Points on a hilly landscape, in no order, each with its height.
A ball rolls from a point to the lowest of its 3 nearest points, and stops where none of them is lower. Distance is the straight distance between rows; heights are no part of it.
lim h=513: [146 166 145 119 137 117 142 181 141 100]
fumil h=288: [118 150 155 116 102  72 174 121 158 138]
vivi h=603: [129 129 110 128 143 123 119 158 105 124]
Ruvuv h=120: [148 106 115 130 156 222  93  91 110 103]
zel h=328: [128  88  86 132 145 196  88  95  94 137]
pap h=334: [142 163 153 108 120  83 159 152 163 123]
gon h=468: [118 177 190 140 109 108 170 115 182 120]
ber h=278: [163 134 131 128 162 206  99 128 120  77]
vodo h=480: [108 101 102 134 125 127 101 127 105 168]
neki h=359: [125 149 158 136 109  97 167 126 158 122]
rerok h=144: [161 190 156  86 144  69 165 189 186  96]
Muva h=213: [116 133 144 157 131 177 121  94 124 107]
Neteb h=258: [118 102 106 137 139 169 101 109  93 139]
ruzin h=452: [117 145 135 139 118 112 140 134 143 124]
dobov h=552: [152  86  83 114 152 177  74 146  75 140]
Mis h=619: [145  65  72 106 162 182  76 148  74 165]
mov h=207: [108  99 118 151 125 202 104  53 108 135]
vore h=414: [140  88  95 123 149 169  91 126  93 135]
zubi h=417: [159  83  88 122 164 205  68 123  95 115]
Mapi h=280: [133 165 176 118 123 104 167 151 163 106]
folip h=580: [105 120 121 132  98  63 155 110 137 166]
Rusof h=551: [ 97 121 126 150 110 108 139 102 124 146]
rut h=176: [134 111 130 145 143 214 101  71 113 108]
zul h=379: [126 174 169 141 124 138 158 137 153 102]
Fufef h=329: [133 145 135 117 114  46 160 147 143 144]
Romis h=335: [146 130 113  98 116  38 154 158 150 151]
Kag h=491: [126 125 119 142 134 142 115 134 106 108]
Dapa h=449: [136 158 152 132 124 130 131 148 134 105]
rar h=351: [134 123 119 137 143 180  95 116 112 103]
Riva h=346: [122 122 120 100 106  21 168 119 155 162]
Zenek h=175: [109 120 123 158 124 162 108  97 123 133]
Ladut h=279: [ 96  83 100 139 121 138 105 100  95 175]
tised h=151: [113 153 164 143 115 163 142 114 142 101]
sofo h=266: [134 162 188 113 108  72 188 133 183 122]
Bebid h=502: [ 98 150 153 149 108 123 156 106 148 128]
pef h=178: [141 135 126 132 144 179 102 138 114  92]
lemib h=512: [109 134 127 139 119 110 133 130 126 133]
topip h=301: [128 147 147 148 128 157 131 130 127  94]
Bon h=338: [158 142 110  80 123  20 142 193 135 133]
bak h=209: [117 126 151 143 128 214 126  77 125 100]
gef h=206: [ 87  88 109 151 118 157 115  78 113 156]
koziv h=215: [ 88  68 103 137 121 172 104  69  89 185]
pizu h=595: [143 106  94 131 149 152  87 149  94 131]
Zogam h=667: [133 103  86 124 135 105 104 163 100 154]
nen h=368: [157 137 110 112 136  76 133 182 124 124]
dakip h=447: [117 129 109 136 115  83 132 145 130 139]
ravuz h=350: [132 121 108 117 126  67 132 169 137 151]
Vegu h=671: [123 106  94 128 136 109 105 149 104 136]
kes h=214: [127 153 179 104  92  60 188 103 185 131]
Perat h=155: [157 190 194 102 128  81 173 167 190 111]

For each start below, name the point where the ball stops.
Zogam | Zenek
Dapa | tised
bak | Ruvuv
zel | Zenek
Fufef | kes
pizu | Zenek
Rusof | Mapi
Vegu | Zenek

Call two points neighbours if one is among the 3 nearest of the other. Go from one point of each pair to the other, from neighbour to neighbour, staying as low as possible. Name the highest point that can't be avoided.
Ruvuv, Mapi | zul
pef, tised | ber
tised, Ruvuv | Muva
rerok, kes | sofo
Ruvuv, Zenek | mov

Two balls start at each pair of points below. Name the first point that both come to, or write -.
dobov, zubi | Neteb
koziv, Mis | Zenek
folip, gon | kes
